Each row is a point on a landscape with many valleys, with its height.
A ball rolls from a point to the lowest of its 2 nearest points, and stops where none of them is lower. Distance is the straight distance between rows; heights are no part of it.
j_277 (h 352): -9; -16; -10; -55; -8; -28; 17; -42; 30; 4; 26; -10; -31; -2; 7; -6; -25; -6; 20; 39; -53; -32; 14; -5; 37; 26; -7; -21
j_109 (h 185): 15; 29; 4; 23; -7; -19; -30; -19; 61; 43; 15; -5; 6; -13; -26; -2; -45; 17; 2; -1; -26; -16; -8; 2; 16; 8; 41; -5
j_762 (h 121): 21; 44; 23; -7; 4; 18; 11; -20; 11; 77; -3; 1; -2; -29; -34; 4; -46; 22; 4; -7; -17; -19; -10; 13; -18; 12; 21; 1
j_866 (h 485): -5; -2; -8; 28; 20; -58; -13; 22; -18; 11; -1; 21; 17; 11; 18; 1; -3; 27; -20; -25; 28; -4; 15; 1; 9; -21; 20; 19
j_245 (h 475): -27; -30; 20; -25; 32; -13; 21; 2; -46; -38; -9; 18; 28; 35; -40; -15; 21; 0; -10; 8; 65; 0; 29; -27; -19; -27; 23; 6
j_19 (h 458): 19; 11; -16; 14; -20; -16; -23; -20; 46; 19; 6; -8; -22; -25; 13; -28; -7; -62; 15; -5; -19; 28; -10; 16; 8; 21; -10; -5
j_931 (h 329): -33; -26; -9; -10; 21; 9; -1; 12; 25; -14; 34; -11; 16; 14; 25; 13; 33; 0; -2; -9; -19; 8; 21; 3; 40; 36; -8; 0
j_676 (h 297): 6; 6; -28; -15; -19; -23; 1; 13; -40; -35; -16; 15; -24; 27; 41; 10; 17; -19; -24; -1; 3; -4; 26; -12; 8; 0; -9; 6
j_530 (h 223): -4; -32; -7; 11; -3; 11; 1; 0; -8; -52; -10; 10; 21; 19; -48; -3; -6; 27; -10; 14; 29; 4; -12; -39; -21; -34; 25; -15
j_734 (h 561): -13; -46; -14; -1; -6; 3; -1; 11; -2; -53; -5; -13; 3; 21; -15; 17; 5; -11; -15; -28; 46; 5; 23; -20; 12; 9; 24; -2
j_574 (h 436): -18; 8; 4; 4; 24; -7; 0; -10; -30; 3; -24; 54; -28; -16; -33; -46; -7; 2; 27; 18; 12; -2; 10; 31; -53; -19; -20; -3
j_441 (h 135): 2; -8; -17; 27; -6; -21; -23; 16; -21; 1; 3; -16; 13; 40; 4; 38; 28; 27; -32; 12; -22; -14; -12; -18; 50; -51; -6; 4
j_53 (h 414): -10; 16; 0; -7; 5; -19; 0; -18; -20; 8; -37; 25; -16; 15; -8; -31; -28; 34; 18; 41; -4; -1; -3; -4; -38; -19; 4; -10
j_79 (h 526): -4; -24; 16; 36; -1; -5; -34; 3; 67; -4; 37; -36; 19; 2; -3; 20; 0; -44; 0; -35; 28; 13; -2; 6; 38; 7; 22; 16
j_804 (h 460): -13; -10; 14; -21; 20; -14; 21; -23; -56; -6; 11; 48; 5; 23; -53; -17; 7; -4; -8; 16; 28; 4; 41; -6; -28; 3; 7; -3
j_449 (h 331): -49; -48; 23; -47; 43; -12; 35; -7; -3; -11; 33; 7; 37; 11; -4; -19; 10; 39; 22; 55; -17; 3; 3; -6; 10; 17; 14; -29
j_226 (h 334): -15; -29; -17; 20; -17; 14; -18; 13; 37; -47; 7; -35; 34; 10; 22; -14; 36; 20; 8; -2; 10; 29; -42; -15; 5; -9; -12; 2
j_898 (h 306): 6; -4; -4; -11; -12; 18; -10; 41; -23; -53; 14; 3; 4; 33; 32; 45; 34; -40; -18; -12; 27; -17; -19; -25; -2; -36; -6; 10
j_875 (h 158): 16; 37; 28; -11; 1; 34; 0; 14; -5; 48; -37; -10; -40; -21; -32; 38; -38; 18; -10; -29; 32; -39; 16; 19; 10; 21; 37; -2
j_599 (h 359): -8; -20; 15; -53; 26; 42; 20; 22; 6; 5; 25; -10; 6; 16; 11; 24; 19; -4; -7; -4; -24; -10; 4; 13; 27; 44; -8; -17
j_863 (h 654): -13; 27; 23; -17; 2; 36; -2; -10; 46; 9; -18; -15; -8; -34; 30; -40; -3; 3; 50; -9; 30; 7; -55; 28; -60; 4; -19; 15
j_370 (h 307): -42; -53; -1; -32; 35; -21; -4; 7; 0; 1; 23; 9; 3; 27; 25; -11; 36; 5; 16; 22; -30; 1; 11; 24; 57; 26; -14; -8
j_883 (h 54): -21; 1; -16; -7; 2; 17; -28; 7; 55; -11; 3; 13; -47; -14; -3; 0; -46; 3; 27; -20; 24; -49; -3; 10; -23; 16; 26; 4
j_93 (h 110): 3; 12; -14; 54; 16; -27; -14; -15; 11; -10; 29; 45; 4; -42; -24; -19; -26; -28; 7; -46; 29; -10; 2; 16; -54; -24; -2; 32
j_854 (h 402): -6; -14; 3; -17; 4; 25; -1; 14; -12; 4; -54; -38; -15; 21; 38; -8; -1; 62; -9; 17; -38; 15; 28; 18; 40; 49; -28; -15
j_306 (h 273): 30; 11; -26; 30; -46; 19; -4; 4; -12; -38; -3; -8; 15; 6; 13; 15; 1; -41; -21; -19; 20; 2; -32; -28; -37; -43; 2; 18
j_757 (h 464): 14; 8; -34; 27; -33; -19; -28; -8; 23; -6; 2; 3; -23; -2; 15; -5; -15; -39; 5; -13; -9; -2; -16; 0; -11; -14; -3; 13
j_113 (h 608): 23; 24; 13; 18; -15; 28; 7; 0; -14; 37; -33; -19; -5; -3; -34; 8; -12; -1; -6; 7; 5; 25; -17; 1; -6; 0; 23; -16
j_286 (h 154): -19; 61; 1; 27; 31; 23; 16; -20; 20; 3; 6; 3; 26; -25; -22; -26; -13; -11; 35; -35; 21; 5; 17; 14; -87; -29; -10; 41
j_621 (h 390): -33; 18; 4; 3; 22; -12; -11; 7; -20; -2; -52; 25; -22; -2; -9; -17; -23; 62; 28; 15; 34; -26; 4; -3; -44; -32; 10; -3
j_786 (h 358): -16; -38; -6; -1; 3; 24; -19; 22; 32; -38; 19; -13; 8; 14; -3; 6; 18; 14; 16; 12; -4; -5; -56; 1; 5; -20; 0; -20
j_529 (h 208): 9; -1; 1; 18; 16; -3; -20; -6; 54; 32; 12; -21; 22; 1; -25; 3; -27; 42; -8; -8; -36; 1; 21; 5; 33; 39; 39; -17
j_331 (h 433): -3; -2; 25; -49; 26; 15; 28; -19; 5; 29; -2; -1; -10; -4; -35; -6; -26; -7; 0; -13; 18; -1; 37; 13; -2; 62; 26; -10
j_314 (h 435): -9; -18; 21; -34; -2; -13; -6; -13; 56; 25; -1; -49; -2; -3; 52; -33; 12; -15; 36; 28; -28; 25; -32; 23; 46; 29; -36; 4
j_92 (h 480): 26; 45; -36; 52; -14; -11; 2; 19; -55; 10; -16; 52; -9; -34; 25; 18; -6; 21; -12; -33; -8; -22; 22; -2; -34; -15; -9; 4
j_613 (h 585): 29; 39; -15; 47; -31; 54; -13; 37; 14; 53; -20; -3; -14; -31; 6; 21; -6; 0; 12; -17; -31; -8; -50; 36; 12; -3; 1; -3
j_357 (h 93): 5; 50; -18; 28; -6; 6; -19; -15; 31; 19; -1; 16; -31; -27; -4; 4; -44; 17; 21; -24; 12; -31; 1; -1; -39; -1; 21; 11
j_308 (h 478): -7; -4; -13; 48; 17; -42; -18; 17; 2; 7; -16; 18; -10; -17; -1; -3; -23; 23; -5; -47; 44; -5; 40; 12; 11; 16; 32; 16
j_153 (h 515): 39; 21; 11; 47; -50; 9; -27; -3; -5; 39; 55; -8; 15; -1; -12; 38; 13; -48; -19; -6; -21; 2; -40; 7; 30; -28; 4; 24
j_752 (h 255): -3; 0; 24; -37; 2; 22; 45; -25; 11; 11; 20; -38; 23; 0; -2; 14; 3; -39; 1; 4; 10; 38; 12; -19; 2; 43; 10; -9
j_349 (h 130): -2; 37; -5; 64; 5; 19; -1; -12; 28; 35; -5; 19; -19; -69; 13; 9; -41; 16; 40; -54; 21; -35; 17; 4; -20; 3; 0; 10
j_488 (h 472): 25; 26; -35; 44; -24; -3; -12; 16; -11; 2; -2; 19; -8; -2; 12; 16; -4; 9; -25; -16; -24; -4; 6; 0; -11; -5; 5; 4
j_338 (h 129): 0; 32; -22; 55; 13; -14; 6; -21; 7; -15; 9; 27; 32; -37; 11; -27; -14; -23; 14; -48; 25; 8; -3; -7; -86; -38; -18; 48
j_480 (h 440): -13; 6; 6; -38; -5; -9; 7; -6; -18; -1; -36; -16; -13; 30; 22; -2; -9; 36; 3; 43; -5; 1; 1; -26; -2; -4; 9; -22
j_728 (h 91): 9; 4; 11; -24; -19; -34; 22; -61; -14; 14; 9; 17; -32; -3; -34; -16; -15; -59; 4; 6; 14; 9; 41; -10; 3; 14; 6; 2
j_738 (h 391): -6; -8; 22; -10; 15; 32; -16; 43; 12; 0; -1; -13; -9; 1; 4; 0; 14; 3; 19; 6; 19; 1; -52; 20; -8; -4; 4; -10
j_792 (h 538): -6; -18; -7; 4; -9; 22; -9; -23; 33; 9; -10; -54; -15; -13; -14; 38; 17; -34; -2; 13; -47; 19; 9; 0; 87; 0; -47; -1
j_778 (h 356): 27; 9; 1; 18; 6; 11; -7; 60; -71; -31; -61; 11; -2; -1; 22; 17; 23; 16; -25; -17; 45; -6; 13; -4; -7; -24; 9; 9
j_317 (h 524): 24; -35; -8; 37; -17; -21; -26; -6; 18; 4; -1; -29; -6; -7; -36; 2; 6; -46; -10; -5; -10; 15; -2; 1; 80; -25; -17; 4
j_789 (h 239): -11; 0; 0; 17; 23; 12; -2; 15; 25; 15; 7; -6; 29; -1; 4; -1; -8; 50; -13; -13; -20; 16; 10; 15; -5; 52; 28; -18
j_763 (h 280): -23; -25; 17; -22; 31; 4; 14; 6; 3; -2; 7; 0; 42; 13; 3; -23; 9; 54; -1; 14; -14; 33; 7; 0; -5; 46; 17; -22
j_653 (h 423): 3; 37; 22; -44; 24; -17; 17; 5; -43; 61; 1; 43; -36; -6; 20; 2; -10; 30; 3; 26; -30; -36; -3; 29; -5; 15; -10; -12
j_765 (h 37): 27; 2; -31; 35; -7; -11; -22; 45; -37; -31; -3; 15; 28; 9; 39; 20; 27; 15; -48; -27; -3; -20; -18; -14; -7; -45; -12; 26
j_884 (h 320): -3; 1; -10; -8; -6; 1; -13; 49; -30; -34; -36; -5; -14; 25; 49; 16; 15; 16; -17; -24; 41; 1; 27; -4; 6; 7; 13; 13
j_715 (h 469): 6; -22; -9; -17; 10; -4; -12; 27; -26; -37; 14; 50; -14; 2; 3; -22; 34; -38; 13; 9; 8; -9; -36; 25; -29; -18; -33; -7
j_334 (h 230): -1; 46; 33; -15; 20; 37; 23; -5; -34; 35; -16; 16; 7; 0; -50; -18; 6; 14; 14; 39; -6; -12; -23; 13; -62; -42; -7; 3
j_641 (h 476): 17; -7; -20; 21; -19; -12; -24; -29; 17; 2; 4; 20; -19; -11; -60; -9; -40; 1; -10; -18; -3; 2; 44; 3; 10; 34; 36; -12
j_105 (h 482): 7; -33; -11; 2; -12; -13; -10; -31; 43; -14; 31; 4; -7; -11; -36; 1; -19; -34; -4; -13; -14; 7; 43; 3; 37; 38; 16; -17
j_688 (h 530): 13; -11; -4; 33; -11; 14; -27; -4; 40; 27; -6; -46; 13; 1; 0; 17; 26; -53; -11; -8; -36; 33; -13; 2; 83; -19; -31; 15
j_950 (h 235): 10; -27; -6; 6; 13; -26; 12; 2; -40; -9; 1; 32; 16; 11; -8; -34; 21; 23; -12; 38; -35; 25; -5; 4; 0; -2; -22; -38
j_135 (h 335): -41; -44; -15; -50; -12; -12; 7; -31; 48; -30; 8; -20; -20; 5; 24; -32; -22; 24; 40; 43; -34; -12; -1; -1; 16; 26; -14; -11
j_781 (h 667): -15; 45; -15; 12; -23; 9; -2; 5; 11; -10; -26; 12; -20; -42; 84; -21; 10; 11; 32; -29; 26; 5; 2; 15; -48; 32; -33; 22
j_588 (h 169): 22; -3; 11; 0; -6; -10; 22; -25; -33; 25; 4; -5; 3; -6; -25; -13; 19; -35; -5; 26; -23; 50; 0; 3; 14; 7; -14; -25
j_403 (h 499): -36; -41; -10; -11; 6; -32; 32; -22; -6; -21; 42; 1; 12; -17; -34; 17; 5; 20; 2; 47; -29; -4; 32; -14; 54; -12; -6; -28
j_424 (h 345): 0; 37; -2; -14; -14; 26; -4; 5; -10; -28; -29; -5; -4; 24; -3; 26; -12; 10; -4; 11; 30; -22; -2; -37; -47; -37; 20; 8
j_894 (h 156): 18; 8; -15; 26; 7; -37; 17; -14; -30; -18; -17; 14; 40; -12; -10; -40; -7; -11; -36; -28; 37; 24; 11; -23; -53; -32; 5; 34
j_828 (h 575): 17; 27; 11; 52; -2; 17; -24; 32; 8; 49; 17; 12; -21; -34; 10; 30; -2; -17; -7; -28; -17; -11; -18; 37; 19; 3; 1; 8
j_228 (h 285): -23; 7; 26; -59; 7; -10; 43; -31; 9; -1; 17; -14; 9; 18; 35; -8; 12; -42; 15; 13; 22; 13; 8; -26; -18; 15; 4; 12
j_491 (h 441): 1; -20; -7; -21; 15; 17; -27; 5; 45; 24; -18; -23; -13; 1; 8; -3; -22; 38; -10; -7; -66; -9; 24; 31; 57; 67; -10; 0
j_610 (h 456): 11; 15; 17; -51; 6; 16; 19; 5; -41; 19; -13; 26; -23; 5; 1; -11; 1; 12; 3; 45; -40; -7; -12; 19; -18; 24; -23; -34
j_987 (h 566): 16; 17; 32; 12; 5; 18; -17; 26; 10; 49; 66; 4; 4; -4; -17; 49; 6; -17; -22; -22; -22; -24; -10; 30; 27; 19; 11; 3
j_829 (h 365): -25; 40; -8; -7; 14; 19; -5; 11; -11; -31; -37; 26; -21; 2; 14; 0; -11; 32; 24; -7; 43; -31; 16; -16; -64; -34; 9; 18
j_870 (h 310): -35; -62; -20; -10; -7; 10; 3; -16; 32; -53; -2; -16; 5; -1; 10; -22; 2; 49; 25; 35; -39; 14; 12; -7; 19; 28; -15; -31
j_830 (h 378): -39; -24; 29; -69; 17; -7; 42; -7; 2; -2; 12; -21; 27; 18; 45; -14; 15; 33; 33; 54; -29; -2; -7; -6; 19; 17; -13; -16
j_918 (h 506): -29; -55; -28; 20; 1; -18; -3; -17; 23; -34; 28; -17; 4; -3; -40; 21; 7; 33; -1; 32; -39; -8; 16; -18; 66; -33; -16; -13
j_791 (h 513): -15; -72; -26; 19; 0; -13; -34; 11; 22; -52; 1; -16; 9; 16; -20; 4; 19; 19; -11; -6; -3; -9; -4; -12; 50; -34; -17; -1
j_423 (h 492): 16; 0; -3; 20; 12; -72; -2; 6; -24; 20; 23; 0; 13; 30; 21; 10; 16; -15; -38; -13; -4; 5; 10; -8; 34; -24; 6; 20
j_766 (h 521): 21; -4; 8; 51; -7; -15; -23; 9; 19; 13; 44; -5; 26; -2; 0; 23; 2; -51; -25; -34; 10; 11; -14; 15; 25; -17; 11; 20
j_356 (h 479): 20; 40; -8; -21; -26; 12; -1; -7; -38; 13; -7; 35; -28; -6; 7; -2; 9; 3; -4; 32; -34; -6; -13; 3; -43; -9; -21; -20
j_692 (h 427): -15; -20; -11; -15; 11; 7; -33; 19; 19; 8; -32; -17; -39; 10; 44; -16; -8; 54; 0; -6; -32; -5; 17; 45; 35; 55; -14; -5
j_563 (h 396): 27; -11; 1; 24; -6; 12; -4; 48; -60; -16; -46; -10; 6; 22; -3; 21; 30; 10; -32; 9; 16; 17; -11; -10; 23; -41; -2; -12
j_803 (h 253): 9; -20; -25; 9; -30; 13; 3; -5; -4; -66; 12; -8; 27; 11; -13; 22; -1; -13; -21; -10; 25; -6; -18; -55; -15; -46; 10; 0
j_948 (h 369): -17; -3; 2; -45; 1; -34; 26; -29; 2; 29; 19; -26; -17; 9; 29; 2; -5; 11; 11; 55; -72; -8; 21; 0; 61; 23; -27; -15
j_597 (h 311): -31; 19; 24; -22; 27; -12; 16; -14; 16; 0; 27; 0; 46; 6; 26; -23; 16; -18; 17; -2; 32; 27; -8; -15; -45; 11; 12; 23
j_179 (h 518): 15; -52; -20; 36; -9; -41; -29; 6; 9; -31; -16; -19; -3; 7; -28; -19; -10; -7; -26; -13; 10; 2; -7; -8; 38; -33; 4; 4
j_408 (h 360): -10; -23; 2; -18; 6; -3; 8; 23; -54; -16; -40; -5; -10; 21; 32; -13; 24; 32; -7; 22; -12; 31; 40; 14; 23; 39; -22; -17
j_40 (h 471): -19; 0; 33; -30; 29; -5; 14; 25; -41; 9; -24; -2; -8; 39; 3; 15; 8; 31; -11; 27; 24; -7; 20; -8; 12; 7; 26; -12
j_463 (h 490): 21; 65; -13; 22; -12; 17; 9; 10; -58; 33; -11; 58; -26; -38; 9; 6; 4; 17; 7; -5; -27; -27; 6; 10; -49; -6; -28; -2
j_41 (h 240): 17; -20; -49; 23; -32; 6; 2; -3; -16; -35; -28; -32; 10; 13; 23; 21; 18; 3; -34; -10; -23; 24; 29; -35; 37; -11; -29; 1
j_922 (h 533): -3; -23; 16; 10; -6; 23; -7; -11; 61; -5; 33; -37; 20; -8; -37; 18; -13; -35; 16; -10; 17; 13; -20; -16; 21; 1; 27; -15
j_315 (h 72): 10; -8; -3; -12; -35; -31; 18; -44; -13; -9; 44; 7; -21; 4; -26; 24; 2; -66; -15; -11; 5; -1; 41; -28; 25; 8; -4; 5
j_911 (h 661): -15; 42; -6; -19; -26; 30; 1; 0; 45; -6; -21; -10; -1; -44; 58; -41; -9; 38; 40; -26; 34; 5; -24; 26; -63; 42; -21; 21
j_238 (h 448): 10; 9; 21; -28; 1; -3; 0; -8; 47; 37; -10; -24; -20; -25; 38; -39; -2; -37; 29; -1; -8; 26; -24; 33; 1; 41; -14; 9
j_203 (h 353): -2; 4; -16; 19; -40; 9; -24; 7; 51; -27; -9; -37; 22; -4; 53; -12; 19; -5; 8; -28; 31; 36; -36; 5; -19; 17; -9; 17
j_102 (h 399): 1; 25; 8; -14; 3; -46; -15; 0; -13; 52; 11; 16; -36; 13; 18; 5; -12; 25; -4; 35; -36; -24; -8; 12; 33; 0; -5; -8
j_21 (h 117): -1; 38; 17; 10; 17; 25; 11; -15; 50; 42; -16; -1; -19; -67; 33; -9; -33; 12; 52; -53; 26; -25; 3; 20; -44; 23; -7; 27
j_673 (h 413): -11; 1; 19; -49; 15; 28; 26; -3; 18; 8; -24; -21; -8; 5; 7; -13; -13; 20; 15; 2; 18; 6; -1; 6; -19; 44; 16; -7
j_293 (h 498): 23; 31; 6; 24; -16; -43; 6; 4; -31; 24; 28; 4; 35; 13; 19; 23; 14; -27; -24; -2; 8; 2; -25; -22; -6; -46; 3; 26
j_934 (h 53): -1; -6; -3; -11; -11; -26; -9; -12; -19; -4; 47; 37; -26; 18; -28; 19; -8; -34; -18; -12; 18; -33; 30; -5; 3; 6; 16; 10
j_919 (h 434): 24; 5; 16; 10; 2; 33; -2; 37; -35; -16; -14; 3; 24; 9; -2; 8; 27; -6; -7; 10; 17; 19; -46; 1; -15; -29; -1; -12
j_836 (h 642): -2; 23; 34; -13; 27; 53; 11; 3; 14; 11; -22; 2; 22; -35; -10; -41; 6; 3; 31; 2; 19; 25; -48; 30; -68; 6; -7; -1
j_161 (h 446): -19; -18; 3; -45; 16; 8; 29; -27; -28; -9; 2; 24; -7; 15; -35; -9; -6; -5; -2; -1; 12; 1; 64; -3; -13; 50; 13; -16
j_446 (h 473): 12; -9; -20; 44; -13; -27; -35; -1; 19; 7; -24; -9; -31; -7; -18; -6; -34; -8; -8; -28; 16; 7; 27; 3; 21; 21; 27; 1
j_696 (h 556): 13; -4; 21; -11; 8; 33; -12; 10; 10; 42; 38; -11; -1; 3; -21; 40; 30; -13; -15; 1; -55; -19; -17; 25; 68; 19; -21; -11
j_534 (h 209): -8; -16; -27; 6; -21; 23; -6; -8; 9; -16; -22; -50; -15; 20; 11; 33; 0; 23; -12; 12; -33; 6; 21; -26; 52; -1; -14; -11
j_272 (h 546): 1; -16; 7; -16; -10; 11; -16; -7; 13; 14; 30; -24; -41; -6; -21; 34; 24; -50; -4; 14; -43; -19; 0; 11; 89; 0; -37; -10
j_974 (h 188): 9; -5; -19; 27; 0; 4; 0; -1; -18; -54; -26; 17; 34; -2; -32; -27; -9; 12; -12; -18; 39; 5; -6; -31; -60; -47; 13; 18
j_39 (h 278): -20; -37; -12; 0; 3; -12; 6; -19; 0; -37; 11; 9; 17; 7; -16; -28; 1; 35; 14; 47; -31; 18; -14; -12; -15; 0; -8; -38
j_904 (h 389): -15; -24; 9; -75; 11; 37; 30; 3; 22; -8; -3; -30; -1; 12; 18; 13; -11; 19; 6; -6; 1; -18; 21; -1; 25; 55; 19; -9
j_119 (h 291): 6; 14; -3; 8; -8; 0; -12; 21; -7; -38; 8; 9; 13; 7; 46; 10; 15; -35; -3; -23; 41; -1; -30; -11; -38; -30; -10; 36
j_406 (h 452): -22; -11; -3; -9; 18; -28; -13; 4; -17; -27; -22; 51; -33; -13; 10; -50; 15; -15; 34; 12; 18; 4; -25; 31; -41; -17; -30; 1
j_808 (h 217): 6; -11; 6; -14; -4; 13; 55; -27; -21; -10; 15; -11; 22; -15; -21; 5; 27; -31; -7; 19; -4; 51; 30; -19; 6; 22; -12; -29
j_397 (h 162): 18; 47; 9; 3; -13; -17; -11; -22; 32; 65; 37; 6; 1; -7; -8; 9; -30; -6; 2; 10; -33; -22; -24; 1; -13; -11; 19; 1
j_107 (h 100): 9; 9; 13; -25; 5; 16; -19; 3; 44; 24; -6; -11; -38; -17; -35; 18; -63; 6; 15; -35; 16; -51; 14; 23; 9; 28; 49; 5
j_820 (h 90): 10; -17; -10; 25; 17; -31; -8; 2; -25; -24; 37; 63; -11; -22; -9; -5; -7; -44; -19; -50; 36; -29; 13; 23; -28; -7; -9; 33
j_412 (h 170): -1; -6; -9; 2; -22; 13; -16; -1; 4; 15; 13; -37; -8; 35; -27; 51; 3; 31; -16; 21; -40; -28; -7; -22; 65; -28; 2; -9
j_628 (h 489): -25; -33; -8; -21; -3; -7; 20; -35; 13; -21; 44; 3; 2; 3; -45; 13; -3; -8; 13; 13; -5; -13; 31; -20; 24; 19; 13; -19
j_760 (h 302): 3; -24; 8; -22; 16; 5; 27; 16; -71; -24; -8; 32; 14; 11; 6; -10; 37; 14; -9; 34; -16; 28; 31; 1; 6; 23; -21; -38
j_393 (h 71): 28; -27; -7; 31; -19; -31; -18; -1; -18; -17; 50; 28; -9; -7; -31; 12; -11; -45; -44; -48; 26; -38; 29; 4; 12; -2; 12; 27
j_98 (h 542): 8; -15; 10; 28; -9; 3; -3; -1; 20; -6; -2; -30; 15; 4; -39; 6; -7; -38; -3; -8; 49; 20; -28; -24; 4; -28; 31; -2
j_685 (h 415): -23; -11; 26; -40; 9; -22; 3; 6; 21; 19; 5; -23; 10; 16; 48; -31; 17; 20; 23; 32; -8; 17; -39; 14; 9; 10; -12; -3
j_767 (h 507): 24; 30; 10; 35; -32; -5; 6; 9; -4; 36; 15; -33; 21; 24; 23; 36; 16; -49; -10; 12; -5; 25; -46; -18; 26; -45; 2; 14
j_339 (h 497): -6; 6; 30; -23; 30; 24; 4; 35; -51; -29; -17; 18; 16; 23; -27; 14; 23; 23; -3; 21; 46; -11; 12; -20; -25; -22; 20; -5
j_498 (h 122): 6; 5; 21; -17; -2; 5; 23; -39; -14; 31; -10; 17; -25; -11; -47; -24; -5; -38; 8; 16; 5; 25; 11; 8; -19; 16; -7; -16
j_946 (h 304): -29; -30; -20; -14; -16; 2; 11; -2; 19; -49; 13; -33; 18; 8; 41; 7; 44; -7; 16; 20; -8; 20; -21; -23; 30; -23; -41; -4
j_746 (h 552): 11; -17; -2; 37; -13; 9; -7; 24; -3; -24; -33; -26; 6; 6; -5; 10; -1; -7; -17; -41; 61; 15; -8; -14; 0; -23; 29; 15
j_236 (h 272): 1; -11; -12; -16; -26; 3; 20; -3; -12; -43; -4; -17; 3; 18; 29; 16; 23; -19; -4; 11; -1; 16; 12; -32; 6; -9; -19; -12
j_695 (h 56): 14; 31; 21; -19; 22; 20; 21; -15; 28; 52; -37; -2; -18; -49; -5; -13; -52; 28; 34; -19; 0; -25; -2; 32; -35; 23; 12; 8
j_137 (h 125): 22; 0; -31; 10; -13; -49; 13; -17; -37; -35; -34; 19; 26; 16; 16; -36; -5; 11; -33; 3; 10; 14; 21; -39; -43; -21; -3; 17
j_888 (h 333): -16; 4; 32; -10; 22; -2; 31; -32; 21; 14; 0; -23; 43; 7; -9; -40; 0; 2; 18; 6; 36; 56; 11; -15; -34; 22; 19; 2
j_656 (h 284): 4; 37; 49; -45; 40; 49; 32; 2; -13; 47; -31; -2; 4; -12; -30; -4; -14; 29; 19; 10; 7; -22; -27; 25; -47; -17; -2; 3
j_677 (h 279): -8; -31; -5; -4; 28; -23; -16; 19; -29; 4; 17; 27; -5; 21; 3; -10; 30; 29; -17; 30; -56; -3; 9; 29; 39; 16; -28; -26
j_632 (h 386): 15; 20; 8; -22; -6; -43; -18; -18; 24; 59; 21; -14; -18; 10; 22; 4; -10; -7; 1; 30; -66; -12; 5; 8; 58; 9; -4; -4
j_312 (h 596): 27; 26; -10; 60; -30; 26; -2; 21; -1; 49; -35; -3; 11; -17; -10; 2; -8; -16; -1; -9; -21; 35; -37; 20; 9; -3; 16; 3
j_915 (h 67): 17; -1; -34; 51; -6; -22; -20; 28; -16; -36; 43; 39; 22; -2; 19; 27; 0; -2; -46; -48; 6; -44; -15; -6; -26; -37; 0; 32
j_497 (h 184): -12; 71; 23; -18; 32; 35; 33; -20; 2; 19; 1; 9; 19; -6; -23; -25; -3; 6; 27; 8; -7; -16; 3; 13; -90; -35; -14; 23
j_699 (h 83): 34; -2; -38; 15; -19; -20; 4; 11; -50; -48; -9; 35; 29; 1; 24; -20; 12; 0; -37; -3; -8; -14; -21; -29; -39; -47; -11; 15
j_104 (h 326): 6; 17; 7; -3; -28; 8; -3; 9; -31; -16; 13; -1; -17; 29; -4; 52; 1; -25; -21; -2; 31; -30; -5; -33; -4; -43; 16; 10
j_263 (h 626): -2; 20; 22; 12; 22; 28; 12; 8; -13; 9; -40; -1; 17; -12; -24; -21; 2; 14; 9; 5; 28; 33; -13; 7; -52; -1; 12; -9

Two balls start at each pair of points below. Name the first point that both come to, or write none.
j_312, j_98 -> j_446
j_119, j_597 -> none
j_228, j_40 -> none

Call two points neighbours if one is among the 2 nearest of the other. Go from one point of each pair to the other, from neighbour to neighbour, staying as low as possible. Name the highest point that can't be avoided.
j_441, j_765 -> j_203
j_446, j_765 -> j_423
j_883, j_695 -> j_349
